Points on a hilly landscape, in no order, each with its height.
From any point a climber takes the steepest step (rise divided by distance) to one of its 2 nearest points. It stops when none of these is higher. Distance is the straight distance between rows; heights are no part of it.
k_540: [ 30  73 -23 -39  24  38  -7  20  23 -18  43   2  16  13   4  -7 -22  -5
 -26 -26 -30 -10  19  13  30  26]  h=6.60
k_444: [ 26 -34  20 -25  -6   8 -36 -67  -2 -22 -44  19  56  -8  -4 -27 -25  23
 -29  37  -3  -4   1  -1  -5  36]  h=6.34
k_747: [ 38 -17  -2 -14   8 -43  13   3 -35  17 -21  10  23  11  32  19   2   4
 -21 -26   0  -9 -12 -71  -6  12]  h=0.31
k_694: [  9   9  39   0   7  47 -17  -8 -24  13  32   7  -2  11 -12  -2 -47  -3
  73  10  -6  17  -4  29 -54  -7]  h=5.70
k_998: [ 33  22  22 -30  14  54 -45 -15  -8   5   3  17  48   8 -12  -4 -50   9
  30   3  11  25  27   2 -31  37]  h=5.20
k_847: [ -2 -53  41  40   3 -32 -11  -1 -11 -10 -23   1   3  11  -3 -40  10 -39
  35  13  -3   4  12 -20  -6 -28]  h=3.97
k_356: [  0  -1 -23 -21  -6  15  10  -4  29  26   4 -24 -22   1 -37  -5 -13  32
 -14  48 -46 -14 -42  67  17   7]  h=6.14
k_68: [ -5  16 -42 -34   1  22 -27  36   7  17  36  -4  39 -44  32  -6  13 -33
 -11 -31   5 -11  52  34  -9  -3]  h=4.89
k_459: [ -6 -54  56  49  10 -18  -3  -5  -4 -13 -28 -23 -21  22 -18 -26   5 -29
  29  27  -4   6  -7 -13   2 -37]  h=4.20
k_710: [-23  11   8  14  11  39  -1 -10 -55 -25  42  10  23 -19  12 -14 -33 -19
  85 -12   2  18  -6  42 -28 -30]  h=0.94
k_169: [-10  15  -3  32 -18 -28  35  13  11   3   9  55 -60  29 -18  29  15  19
  11 -11  41  31 -10 -15 -27  12]  h=4.90
k_94: [-14 -45  62  32   2 -10 -40 -46  14 -35 -18  -3   9  25 -22  -5 -14  17
  18  29   6  15  -8   8   6 -45]  h=4.95
k_246: [ -9   4  13  44 -13 -23  33  24  10  -7 -12  43 -41  39 -16  37  40  18
   5 -16  57  26  -8 -27 -37 -16]  h=4.47
k_893: [-18  -4  -4  13 -13  -9   2   1  28 -14  -6 -19 -33   1 -38  -4  -7   4
  17  21  -6   2  -2   0  20   2]  h=7.13
k_698: [ 10  -8  23   6   1  12   9  26   1  26   7 -12 -15  19 -12   9 -36   1
  43  23 -42   4 -26  17 -24  -4]  h=6.68
k_119: [-17 -30  16 -20   4  14   5  36 -19  35  10   9  10 -27 -13  -7  22 -16
  34  10 -46 -17   2  33 -44 -18]  h=1.15
k_624: [ -8  -8 -11  18 -14 -16  31  16  41  20 -12  14 -48  31 -19  17 -24  24
  20  21  -9  44 -32  16 -16  32]  h=5.47
k_434: [  6 -32  31 -18  -3   6 -34 -77   4 -19 -47  14  46  -5  -8 -29   0  19
 -30  32  16   0  21  -1   2   9]  h=6.23
k_680: [ -5  -4   4 -10   1  46 -48 -12   4  12   4  21  60 -26 -20 -15 -17  -4
  27  20 -12  -4   9  27 -30   1]  h=4.98
k_908: [ -4 -56  52   7   7 -17  26 -47  16  21 -62 -39 -22  28  -2   4   8  -3
 -14  39  -1  -3  -7 -19  16 -29]  h=4.15
k_290: [ 45  10   7 -14  19  -8  -8  29 -33  47 -14   0   5   5  30  37  28  32
 -15 -23  19 -42 -65 -46  -4  13]  h=5.78
k_206: [ 26 -15  36  -8  -7  -5 -35 -39 -18 -45 -31  22  48  15  11 -26 -44   9
  18  10  20  27  18 -19  13  14]  h=7.35
k_135: [ -6 -52  44  29   5 -21  27 -24  28  11 -46 -38 -31  30  -9  23  12 -21
  -2  32  -5  15 -17 -32   6 -28]  h=3.32
k_945: [-16 -52  43  39   2 -26  32 -13  12  10 -32 -32 -41  14 -12   9  41 -27
  -5  23  -7  -3  -1 -31  -6 -48]  h=2.68
k_270: [-17   6 -34 -21  14  14  -9 -22   6  -8  -3   5  16 -26  -1 -57  14 -10
 -15  10   6 -32  49  32  29  -8]  h=5.63
k_814: [-32  15  -3   8  -6   1  21  53 -40 -10  60 -11   5 -29  11   4   9 -17
  47 -41 -29   5  11  21 -16 -26]  h=1.23
k_317: [-12  35 -41  12 -16  -4 -16  11   1  -8  26 -16 -24 -31  16  -8  65  11
 -49 -47  42 -29   5  18  33 -19]  h=5.79
k_971: [ 13  -3   3 -17   5  45 -44  -6   9  15   1  -1  61 -23  -8  -5  -7 -18
  25  18  -2  -2  30   5 -29  22]  h=5.03
k_334: [-26  22 -31  -7   7   4  -2 -17  16 -10  11 -30  -6 -14  16 -15  36 -22
 -58 -43  35 -26  51   5  41 -34]  h=5.62
k_785: [ 24 -53  10  16  32 -53  23   4 -23  45 -14   2  -8  22  21   8  15  -3
 -21  -5 -20 -19 -34 -53 -21  -1]  h=7.23
k_865: [ -9  28 -36  -3  -6  -4  -8   8  22 -18  22 -13 -23  -9 -22  -6  15  -3
 -27  -4  -5 -12  12  -4  38   6]  h=6.09
k_395: [-22 -41   8  11  -8 -23  28  -5  10  16 -16 -18 -43  -7 -18 -17  28   5
   9  24 -31 -26  -7  21   3 -35]  h=8.09
k_526: [-26 -33  12  21 -24 -33  34  13  -9  22   8 -16 -60 -24  -5   0  53  16
  -8   3 -38 -22 -27  21 -10 -25]  h=7.59
k_466: [ 14  11  39  13   9  33  -3 -27 -14  -1  36   3 -19   6   0  16 -51  -6
  71  31  -9  18 -33  29 -35   2]  h=5.91
k_139: [ -7  37  16 -15   8   3  38 -44   7 -21  -2  54 -48  39 -18  24 -10 -28
   2  -1  64  56   8  -8  20  18]  h=5.38
k_793: [-56 -10 -23 -18   9  10  13 -16 -14  -4  -8  -9 -11 -39 -21 -47  27  26
  -7  13  -9 -39  28  47  20 -33]  h=5.57
k_179: [  0   9 -24 -30   7  34 -38  23   8  19  18  -5  48 -27   3  -9   2 -27
  19   1  -1  -4  50  23 -23  10]  h=4.96
k_811: [  7  -1  -2   1  -8 -11  -8  11  -7   3  -5  14  30   5  15 -18 -21 -29
  30   3 -13  -4  27 -17   4   8]  h=6.58
k_322: [-41 -26 -11   1   0   3  -4 -22 -13  -6 -18   5  13 -31 -31 -44  19   2
  22  21  -4 -27  16  39   7 -39]  h=5.49
k_733: [-19 -35  35  18  -3  -1 -54 -53   6 -30  -8  20  24  18 -28 -11 -27  31
   5  22   1   3  -8  19   7 -31]  h=5.19
k_825: [ -1  12   3  44 -23 -20  -2  36  12  -2 -26  18 -23   1  -7  38  76  23
  -7 -11  57   1 -17 -17  -6 -12]  h=4.14
k_738: [  5  38 -13 -21   0  -1  -7  14  -6  48   8   5 -38  -9  25   9  17  46
 -62   3 -24 -49 -36   1   0  16]  h=5.15
k_415: [  5  54 -16 -12   1  29   6  16 -20   3  69 -10 -10 -11  19   9 -30 -25
  45 -29  12   9  35  12 -17   4]  h=5.14
k_867: [ 16   4   3 -15   2  18 -18 -17  13  -5  -8   8  14  16 -35 -16 -52  22
  -8  34 -23 -14 -23  32  23  14]  h=6.61
k_450: [-16  -4   7  10  10  29  -1  23 -26  -9  31   9  44 -19  13 -24 -20 -36
  73 -13  -2  17  23  28 -31 -23]  h=0.91
k_584: [ -1 -31  -6  19 -11  -4 -14  22   2  -4  15  -4  58 -26  44 -21   5 -64
  42 -16   8   4  45  -6 -23  -4]  h=0.84
k_780: [-10   1  13  50 -19 -20  23  34  17 -11 -30  22 -19  18  -9  48  66   6
  -9  -7  65  12  -8 -37 -20 -31]  h=3.91
k_153: [ 28 -69  34   7  24 -43  12 -19 -19   4 -49  -5  10  33  10 -17 -15 -23
  11   8 -11   9 -10 -49  -6  12]  h=7.06
k_460: [ 35   3   1 -41  19  -4 -18  14 -16  27  -8  -9  41  -3  26  20  -6 -17
   0 -19  -2  12  35 -50 -35  46]  h=0.70
k_955: [ 15 -28   6  14   5  21 -31   5   1   6   3 -26  63 -23  32  -7  13 -49
  45   8  -7   2  38 -19 -39  14]  h=0.81
k_24: [ 47 -13   0 -49   9  -6  12 -16   1   6 -38 -17   3  31  -4   9 -61  27
 -21  25 -31  17 -45 -10  17  37]  h=6.62
k_765: [-15 -41  26   4   3  -8  22  51 -31  30  22  -5 -12 -15  -9  -5  26 -19
  23  12 -62  -8 -15  34 -28 -28]  h=1.12
k_987: [ 28  65 -18   3 -23  19 -20  44 -20  19  52  -6  -4  -5  38  29  -9  -3
  -6 -57  28   0   7 -13  -9   3]  h=4.73
k_763: [-14 -20  33   3   1   8 -13 -58  34  -6 -30 -28  -6  18 -43   3 -17  28
 -25  46   5  -1 -20  36  25 -21]  h=5.42
k_879: [-58  26  -5   1  11   2  46  20  35 -19 -13  45 -26  20 -27  28   7 -10
 -36  10  40  32  -2 -13  20 -32]  h=7.86
k_734: [-46   6 -20 -23  10  11   9 -10   9   5  -1 -10 -35 -26  -3 -54  27  38
 -34  17 -10 -43  38  31  19 -24]  h=5.65
k_994: [ 19  56 -19 -11  -9  23  -2  22 -21  19  69 -11 -13  -1  39  17 -24 -22
  21 -57  28   7  37   7 -25   4]  h=4.97
k_966: [  2  17   7  10   6   8  26 -19  12   6  26  35 -44  -5  -1  23 -33 -27
  58  30  14  40 -37  30 -24  45]  h=6.46
k_344: [-40 -38  10  26 -19 -33  36  26   2  -2   8 -20 -49 -27 -27  14  59   8
  13  -1 -26  -3 -27  16  -8 -22]  h=7.28
k_796: [-25  21 -18 -23  15  14  11 -20  23   0   1 -18 -46 -19 -11 -33  32  26
 -53  10 -12 -42  21  14  35 -11]  h=5.77
k_71: [ 31  20 -23 -20   2   0  22  30  20  25  -3   5 -26  30  -2  61 -21  48
 -41  -3  -8  27 -62 -20 -16  62]  h=7.09
k_595: [-39  -8  21  22   5  27  36  28 -30 -24  38 -10 -11 -21 -20  -3 -16  -1
  70   5 -37  15 -33  45 -23 -10]  h=1.02
k_145: [-51  33 -60  26  -7  -2  21  28   3 -40  28  -5 -35 -24   2   8  22   0
   1 -54  55  31  22  22   3   1]  h=1.38
k_866: [-22 -29  -5   1 -13   8 -10 -38   9   9  -7 -15   0   2 -49 -21 -11  38
   0  39 -29 -19 -39  72   5 -35]  h=5.84
k_278: [  8 -36  27  19   4   4   2  16   2  19  -3  -9   4  20 -11  -8 -32  -3
  38  36 -46   4 -42  33 -21 -21]  h=6.45
k_614: [ 17 -33  50  21  -1  -6 -46 -50 -19 -42 -11  40  44  23  21 -15 -44  19
  33  17   6  28   7 -14 -11   3]  h=7.69
k_408: [ -2  20 -29 -26  -5  -4 -20  23  -6  27  21  13  24 -28  32 -12  14 -23
 -32 -14  -3 -26  36  10   5   2]  h=4.83
k_147: [ 19  20  21  -9   3 -10  20 -54   6 -22 -11  52 -50  22 -18  18 -22 -21
  19  12  53  64  -9  -1  15  51]  h=6.19
k_715: [ 35   1  13 -26   4  47 -57 -16   1  -2 -12 -15  66  -5  -1   4 -27  -3
  29   8   4  16  29 -20 -36  49]  h=5.11
k_351: [-47  13 -25  23  -8  -2  37  36 -34 -34  49 -20  -8 -35   9   0  11  -6
  56 -37 -12  16   4  28  -1  -6]  h=1.26
k_989: [  3  45  -4 -21  12  50 -10  -8 -25  -2  54   1   5  -8   1  -7 -46 -17
  59  -9  16  12  26  33 -18  -1]  h=5.27
k_843: [ 14  15  14   6   6  -5  21 -47  14  -8   1  44 -44  11 -12  16 -40  -1
  36  33  30  49 -31  25   1  59]  h=6.89
k_192: [ 40 -12  -5 -42   1 -11  15 -31   4  -6 -48 -18 -12  27 -16  -3 -35  20
 -35  20 -22   2 -24 -16  30  40]  h=7.04
k_328: [ 29   7   2 -50  28 -17   1   8 -21  61 -13   6   4   2  24  36   0  27
 -41 -15  -8 -29 -18 -38 -21  25]  h=6.36
k_521: [-30  30 -35  34 -21  -2  33  33 -25 -25  66  -3 -17 -36  31  15   5 -15
  40 -55  18  17   1  17 -16  -6]  h=1.30
k_514: [ 37  -6  19 -31  -6  -5 -36 -39 -12 -52 -41  10  48   8   6 -40 -40   2
 -11   8  18  23  22 -16  25  21]  h=7.07
k_348: [  3 -49  28  22  -8 -15  -2 -11   3  16 -18  -7  -4  15 -24 -22  -9   0
  28  35 -31  -5 -32  35  -6 -32]  h=6.16
k_307: [ 35  22  -1 -39  16  -4  -2  17 -26  52 -11   3  -7   0  21  40  13  39
 -52 -16  -3 -38 -46 -39   0  19]  h=6.11
k_852: [-19   5 -35 -18  14   1 -10 -18  15 -22   3 -24  11  -5  14 -29  10 -36
 -46 -46  38 -22  58  17  48 -27]  h=5.85
k_616: [ 24  39  19 -25  18  63 -49 -29 -12   2  30  21  33  12  -4  -7 -56   8
  41  -8  22  23  31  22 -29  21]  h=5.28
k_767: [ 37   1   9 -40 -10  -8 -17 -41  -5 -49 -47  -5  25  12   0 -38 -21 -16
 -31  -2  20  22  39 -30  37  10]  h=6.72
k_894: [-17 -33  22  21  -4  -3  38  54 -14   7  30 -18 -30 -11 -18   3   9 -12
  34  11 -59   9 -36  26 -25 -13]  h=1.08
k_155: [ -3  21 -28 -12  17  55 -56 -23   2 -31  20  25  85 -17  -2 -31 -36  -9
  -3 -11   8   8  15  34  -3  12]  h=5.48
k_546: [ -3 -28   7  11  -8 -30  12  -9   5  19 -23 -14 -38  10 -10  -5  18  -5
  -3  19 -21 -31   7 -16  10 -16]  h=7.54
k_193: [ 34   1 -22 -27   4 -10  34  16  23  31 -13 -20 -21  40  -2  46 -35  35
 -21  14 -27  31 -57 -18  -5  55]  h=6.95
k_401: [-12 -44  15  13 -14   3  -7 -24  -2  14 -10   4  16  -1 -34 -30 -10  21
  22  35 -37 -14 -37  62 -14 -33]  h=5.97
k_858: [ 24 -17  15 -15  -7  -1 -13 -31   7  14 -32   5  14  18 -21 -19 -35  19
  -6  37 -21 -16 -17  24  22  13]  h=6.78
k_433: [-42  19  -6  12  -2   0  34  12  42 -25 -19  33  -1   9 -10  34  34 -21
 -50  13  44  22   5 -29  29 -17]  h=7.08
k_412: [-27  27 -49  -2 -12  -7 -12  16  -9 -10  33 -17 -18 -34  17 -16  38  -4
 -35 -47   8 -30  15  35  38 -20]  h=5.98
k_207: [  1  37 -21 -18 -15  -8 -25  30 -21  35  30  15   9 -33  42  -3  29  -7
 -35 -24   1 -32  13  10   6 -10]  h=4.75
k_473: [ 32 -38  23 -27   1  -8 -17 -48  -5   3 -54  12  36  18 -11 -17 -41  21
 -11  36 -11  -1 -19   4   4  23]  h=6.54
k_857: [ 15  -8  13   6  18 -26  -6  29 -32  59  -4  15  -6  -8  35  18  32   4
 -18  -9 -16 -36 -24 -31 -40 -14]  h=5.24
k_539: [-33   8 -14  41 -24 -12  12  21  21 -16   6 -13 -10 -21   7  42  68 -18
 -20 -23  54   7  11 -22   5 -51]  h=1.68
k_797: [ 20 -61  50  34   7  -3 -54 -33  -6 -25 -18  31  62   9  19 -10 -24   0
  27  25  -8  25 -12 -16 -35   5]  h=8.03
k_671: [-14 -12  -3  -2   3  11 -17 -49  26  -3 -10 -21  -8  11 -57 -17 -17  45
 -19  43 -14 -13 -35  63  16 -13]  h=5.72
k_354: [  6  36 -26  37 -35 -10  -6  46   1   0  22  12 -17 -20  14  28  36  21
  -2 -21  22  -4 -30 -11   3  12]  h=4.49
k_634: [ -9 -14  -7 -12  -4 -19  24  10   5  55  -7  -3 -47   2  24  -8  15  40
 -29  26 -42 -36 -17  16 -12  -8]  h=6.97
k_280: [-39  -8 -36  -6 -11 -10   4  24 -28 -19  19 -15   5 -32  -6 -23  16 -16
  26 -22 -15 -15  22  24  20 -34]  h=6.18
k_544: [-45  21 -38  25 -13  -3  12  29  19 -25   5 -16 -10 -27   7  29  58 -10
 -35 -42  63  11  11   3  10 -41]  h=1.52
k_101: [ 52  41 -18 -19 -11   1  -9  21 -27   3  14   4  38   8  52  23 -26  -7
 -35 -66  21   6  24 -43   1  21]  h=0.54
k_19: [ -9 -22  -5 -25   6   3  16   2   7  60 -15   8 -16  -6  18 -23  -3  28
 -16  43 -38 -33  -1  30 -23   3]  h=6.71
k_87: [-19  10  14  20   6  23  24   7 -36 -19  51  -5 -11 -18   4  -7 -18 -26
  80   2 -17  14  -6  24 -26 -15]  h=0.98
k_977: [ 20 -22  -2 -47  25 -19  17  -1 -11  51 -24   8   8   2  28  17 -11  13
 -34  12 -22 -22  -7 -36 -22  30]  h=6.59
k_190: [ 28  15  -3   5  -2 -18  11  29  -7  15   3   1 -10  19  10  49 -12  17
  -7 -12 -16  -3 -35 -49 -13  28]  h=7.70
k_203: [ 13 -31   4 -18  14 -28  17  -8  -9  44 -31  12  -4   9  25  -4  -7   8
 -16  16 -27 -35   0 -22  -8  16]  h=6.84
k_65: [-12  -5   4  11 -11  -2  -6  -1   7 -19   3  -3  -9   1 -28 -16 -32   0
  33  21 -18  -6  -6   8  18  -6]  h=6.90
k_165: [ 10  51 -25  18 -24   3  -3  43  -6   5  42   3 -15 -13  24  26  -1   6
   0 -29  11   2  -4 -20   0  11]  h=4.60
k_988: [-18 -23  -2   5 -20 -28  25  12  -4  42   2 -12 -61 -11  19  -5  39  35
 -20  14 -40 -33 -30  22 -13 -17]  h=7.26
k_371: [  0  11 -27 -13  10  12 -23 -11   9 -17   0  10  48  -4  -1 -49 -10 -21
  -9  -5   5 -13  38  24  34   3]  h=5.56
k_853: [-11  14 -12  15 -13 -17  38  12  29  14   0  46 -60  36 -23  21  -7  25
   2   4  16  41 -18   3 -15  33]  h=5.21
k_593: [ 27  11 -15   9 -11 -18  22  23   5   5  -2  18 -25  23   4  52  -9  40
 -16  -7   3  15 -48 -40 -12  54]  h=7.38
k_42: [ 23 -71  45  22  11 -17 -40 -46  -8 -22 -53  16  57   7  10 -19 -11   2
  14  33  -6  10  -9 -16 -26  13]  h=7.76
k_423: [-18 -13   5 -25   9  27  -9  42 -21  19  24   5  30 -36 -16  -9  19 -15
  44  -2 -32  -7  22  37 -37 -13]  h=1.18
k_201: [-30  34  18  -2   4   7  49 -21  18 -13  -9  51 -48  42 -18  28 -11  -9
  -4   8  61  48   6 -20   8  -4]  h=6.15
k_3: [-33  -2  -1 -14   1   2   9  54 -38  11  46  -3  24 -37   2   2  25 -18
  39 -35 -33  -6  21  34 -14 -27]  h=1.21
k_688: [ -4   0   6   5   0   4  -9  11  -5   0  10  10  20   0  -3 -23 -32 -13
  43  14 -21  -5   5   8   3  -9]  h=6.73
k_491: [ 20 -18   4  39 -13 -42  13   6  -7  -9 -15  -7 -15  30   8  22  19  -1
  -6 -22  13   2 -11 -73   0  11]  h=6.21
k_649: [-10 -34  47   1  -2   1  10 -58  26  14 -54 -35 -11  22 -20   7  -4  13
 -16  53   3  -6 -11   9  23 -27]  h=4.91
k_701: [-14  30 -18  -2  15  58 -44 -29 -25 -28  39  30  58  -9   4 -21 -52   4
  28  -9  15  18   8  43 -14 -10]  h=5.43
k_438: [-20  33 -36 -14  18  10  -4 -12  25 -20  12 -22 -29 -16 -15 -22  35   4
 -41  -6  -4 -28  24  16  43 -12]  h=5.93
k_306: [ 26 -38  10  40  19 -47  16  11 -31   8 -14  -5 -12  27  14  18   6 -12
  -3 -16 -11  -9 -27 -70 -11   3]  h=6.70
k_507: [ 44  -6  -5 -46  17  -2  32   5   4  18 -19 -26  -7  40   1  40 -63  23
  -5   8 -23  32 -52 -33   1  44]  h=6.55
k_476: [ 45  62 -24 -36   1  13  -1   5  12 -26  19   0  14  15  16 -10 -20  -9
 -44 -33 -24  -1  19 -13  34  38]  h=6.77
k_876: [-21  -3 -35 -19  13   3  -7 -26  17 -11  -4  -8  20 -22  29 -56  21 -18
 -41 -24  25 -26  73  25  28  -5]  h=5.69
k_741: [ 12 -68  58  19  11 -25 -22 -48  -5  -9 -59   4  27  21  -1 -26  -4  -4
  15  32   5   9   5 -13  -8  -5]  h=7.37
k_445: [  7 -10  16  23 -18 -30  16 -11   2 -17 -33 -22 -14  24   0  33  25 -10
 -15 -15  22  10   9 -73   6  -1]  h=5.60
k_227: [-43  31 -45  27 -15  -3  11  35   9 -32  22   5 -19 -22  -2  22  43   6
 -15 -60  66  26  10  16   0 -21]  h=1.42
k_830: [ 10  45 -25  -9  12  31  -1  14  38 -22  21  -2 -17   2 -37 -10 -29  13
 -11  15 -28  -3 -14  25  27  35]  h=6.35
k_612: [  4  20 -14  -5 -14  -4  -6  12  -3  -6  17  10  21   7  24 -16 -29 -23
  11 -18   0   1  32 -20  20  11]  h=6.44
k_659: [ 36  50 -26 -22  -4   6   0  -2  29 -37   8  -3  -3  16   1  -9   2   6
 -54 -33 -17  -3  13 -21  45  39]  h=6.94
k_837: [ 57  43 -15 -55   0   8  -8  22 -20   2   5   2  38  15  40  13 -31 -10
 -36 -42   6  15  32 -42  -5  35]  h=0.59
k_864: [ 37  40 -20 -22  -9   3  16  -6  25 -45  -6  -4 -14  20 -14   4  -5  11
 -51 -13  -6  17   6 -34  31  52]  h=7.15
k_918: [-44  -8  -5  35 -27 -33  24  43  -6 -20  21  -7 -33 -40 -24  15  66  10
  16 -26  -5  10 -16   6  -4 -17]  h=7.00
k_957: [ 24  22   9  -2   6  -3   2  35 -18  32  16  -4 -12  16  12  42 -25   3
   9 -19 -19  -2 -12 -47 -23  10]  h=7.36
k_418: [-23  -6  31  30 -18 -11  28   1  31 -21 -30  -6 -13  21  -6  39  20 -21
  -9  11  35  31   6 -61   6  -9]  h=4.74
k_899: [ 21  75 -20 -25  25  48   0  23  31 -17  44   0 -12   4 -16  -1 -32   8
  -7  -5 -30  -1  -6  17  17  41]  h=6.47
k_982: [-34  -7 -12   5   5  10 -31 -25 -15 -27  -9   1  21 -11 -34 -40  -5   0
  18   8   9 -14  13  37  21 -36]  h=5.41
k_928: [  1  32  -1 -14  16  59 -34 -25 -27  -7  43  18  38  -3   3 -15 -48  -8
  55 -11  24  15  23  36 -25  -3]  h=5.37
k_999: [ 13  10 -20 -26   4  18   8  -6  31  21   0  -5 -28   3 -24 -10 -13  25
 -36  37 -43 -29 -24  44  28  21]  h=6.28
k_126: [-11  30 -19  11 -25 -13  -9   4   3   6  12  -8 -42 -29   9  -1  58  28
 -45 -19  17 -32  -9  -6  20  -9]  h=5.52
k_711: [-40 -15   2  40 -20 -31  20  25  -6 -28  17 -29 -25 -27 -16   5  61 -16
  15 -29   4   5  12  -9   4 -45]  h=6.69
k_647: [ 15  -7   2  -5  20 -20 -10  25 -22  55  -4   9  22 -18  36  18  31 -23
  -9 -18 -12 -16  14 -37 -44   8]  h=5.06
k_716: [ 15  29  -7 -22  11  33  -9   8  15   1  16   5   6   5 -33 -10 -45  10
  -4  25 -29 -14 -12  25  21  18]  h=6.48
k_972: [ 31 -20   9 -16  30  -5 -19   4  -9  29 -14 -19  41 -12  22  18   6 -31
  19  -1  -7   3  33 -49 -47  39]  h=0.74
k_532: [ -3 -11 -10   8 -13   8  11   7  34  23   1 -20 -18  11 -39   2 -25  30
  19  47 -38  18 -55  61   3   4]  h=5.96
k_137: [ 20  15  27  13  14  21   6 -31   2   7  29  11 -32   4  -1  37 -42 -22
  70  35   4  35 -37  30 -28  34]  h=6.17
k_935: [ -5  -4  -4  19 -10  -4  15   1  50   9 -14  -8 -29  23 -32   2 -32  35
  21  46 -13  48 -41  47  -3  21]  h=5.74
k_810: [-37  -3   4  34 -19 -13  21   8  22  -2 -12 -15 -25 -19  -4  39  73 -10
 -27   5  35  -4   0 -31   4 -40]  h=1.91
k_265: [-34  17   9   3  -3   1  45  13  30  -5 -16  42 -39  44 -27  32   2   1
 -29   6  46  37   1 -20   7 -15]  h=7.05
k_646: [-24  36 -22   3   2  18  15   1  45 -23  -5   2   3  -7  11  27  66 -11
 -85 -15  52  -1   8 -14  34 -19]  h=6.06
k_850: [  7   6 -12 -25   0  -1  -7 -25  18 -32 -12 -23  24   8  13 -25   7 -34
 -48 -38  34  -6  60 -12  51 -13]  h=6.12
k_163: [ 25 -62  45  21  16 -33  -7 -20  -8  -3 -50 -11   8  41   1 -19 -26  -6
  26  18 -14  16 -21 -20   0  -3]  h=6.67
k_436: [-24 -33  24  29  -2   3  32  31 -17 -15  24 -14 -10 -10 -24 -16  -4  -5
  56  11 -44  10 -33  37 -19 -20]  h=1.05
k_794: [-29  -3 -19   8   4  17 -53 -33 -16 -34   6  26  57 -12 -23 -36 -25  10
  15   5   7  -3   3  36   3 -21]  h=5.34
k_699: [ -3  29 -28   5 -14  -1  -2  10  10 -24  24 -10  -8   4  -5 -14 -19 -10
   7  -8   1  -1  23  -7  34  10]  h=6.27
k_78: [ -9 -19   6  17   1  27 -24  19 -11 -13  24   2  61 -20  32 -30  -8 -45
  67 -11  11  24  32  12 -40 -17]  h=0.88
k_337: [-41   3 -51  -9  -7 -10   3  26 -27 -12  20 -13   6 -39  14 -28  22 -16
   0 -42  -3 -20  32  47  30 -23]  h=6.10
k_324: [  9  18 -12  42 -31 -19  -5  42   0   4  -9  16 -27 -13   1  29  63  28
  -9 -17  28 -13 -42 -14  -1   5]  h=4.37
k_56: [ 27   4   5  14   7 -22  -1  27 -30  55 -10   3 -15  -2  39  29  37  23
 -17 -16   1 -43 -59 -36 -18  -4]  h=5.46
k_884: [ 36  10 -13 -33  -3  -1  14 -14  21 -19 -31 -15 -25  19 -23   8 -11  20
 -48   8 -22   6 -12 -24  30  50]  h=7.48
k_134: [  2  26 -13   2 -15 -15  -8   4  -6  31   1   1 -40 -14  22  -2  37  39
 -52   1  -3 -48 -21  -9  16   7]  h=5.30
k_878: [  0   9 -25  -9  10  33 -44 -20  11 -24   4  18  72 -18   3 -40 -20 -18
   0   3  10  -9  29  32  18  16]  h=5.51
k_920: [ 28   7 -15 -34  -6  -6  -8 -26   4 -29 -21  -1  36   6  16 -40  -4 -24
 -37 -20  12   5  57 -14  42  23]  h=6.40
k_880: [ 53  22 -15 -67  15   2 -13  14 -27  -1  -9  -5  46   4  25  18 -31 -11
 -18 -30   9  31  35 -57 -27  42]  h=0.64
k_707: [-20 -10   4  17  -1  15 -54 -39  -9 -36  12  35  40   4 -23 -22 -38  27
  19  13   1   0  -9  18   4 -23]  h=5.29
k_702: [-23  35 -25  -5   9  19  11 -17  34 -23   9 -30  -5 -10  21   8  53 -13
 -81 -31  39 -20  29 -11  44 -29]  h=5.58
k_266: [ 10 -39   6   8  15 -50  27  -9 -19  47 -25  -1 -25  16  24   3  18  18
 -25   4 -19 -35 -14 -36 -13  -2]  h=6.75
k_960: [-22 -31   8  25 -13 -16  19   2  32  -3 -15 -27 -36  -4 -44   0  11   5
  27  24 -21   7 -26  34   0 -18]  h=7.55
k_916: [-18 -31  39  -6   8  14 -20 -70   9 -11 -50   0  39  -7  -5 -38  12   6
 -20  36  31 -15  41  -3  11 -21]  h=6.07
k_195: [ 14  18  -9 -47  12  15  -2  12  11  42   4   6 -23   4  -7   2  -9  16
 -39  24 -45 -37  -9  27  13  16]  h=6.13
k_249: [ 30 -31  12  -1  14  16 -26  -7  -8  12 -13 -34  58 -19  32   9   6 -43
  29   9 -13  -7  37 -47 -39  34]  h=0.78
k_274: [-31  33 -51  25 -20  -8  16  31   0 -29  48  -3 -20 -31  15   8   8   0
  15 -43  20  19   8  10   7   5]  h=1.34
k_993: [-23 -16  21  37 -13 -26  18  -6   8  -1 -11 -23 -28  -2  -6  20  49 -22
  -9   2  13  -8  10 -43   7 -40]  h=2.21
k_435: [ 16  14  18  -7   9   8   5  34  -9  31  18  -9 -21  23   0  28 -32  -4
  27  -1 -31   5  -6 -19 -29  11]  h=7.03
k_92: [ 53   3  -9  -8  -4 -33   4  14 -44   7 -16   7  26   4  33  30  14  16
 -26 -44  20 -21 -26 -67   5  11]  h=0.38
k_909: [-42 -15 -13  26 -14 -24  15  18 -17 -30  19 -33 -11 -21   0 -20  25 -29
  34 -38   7   1  27   4  10 -46]  h=6.39
k_644: [ -9 -54  63  48   7 -10 -15 -23  11 -25 -25 -25 -10  23 -27  -9  -7  -5
  36  33   4  19 -15   4   3 -47]  h=4.54
k_917: [-32  24 -15  -2   5  11  30  -6  47 -24 -13   6  -8 -10   3  29  49 -16
 -74  14  35   3   2 -28  41 -11]  h=6.51
k_440: [  7 -20   6 -15  -1 -24   4 -19   0  20 -34   8  -8   9   0 -17  -4  -5
  -7  23 -23 -27  17 -13  20   9]  h=7.12
k_652: [ 56  20 -15   2 -20 -15  -4  25 -38   3  -4   9  36  13  50  23  -5   0
 -30 -59  33  -5   2 -52  11   8]  h=0.47

Two climbers start at each pair of points below. Name the first point that both come to, or write -.
k_987, k_412 => -
k_436, k_459 => -
k_322, k_401 => -
k_612, k_165 => -
k_169, k_324 => -
k_972, k_715 => -

Where does a climber stop that starts at each point below?
k_780 => k_999
k_334 => k_797
k_92 => k_190
k_595 => k_190
k_274 => k_190
k_135 => k_190
k_94 => k_395
k_878 => k_797
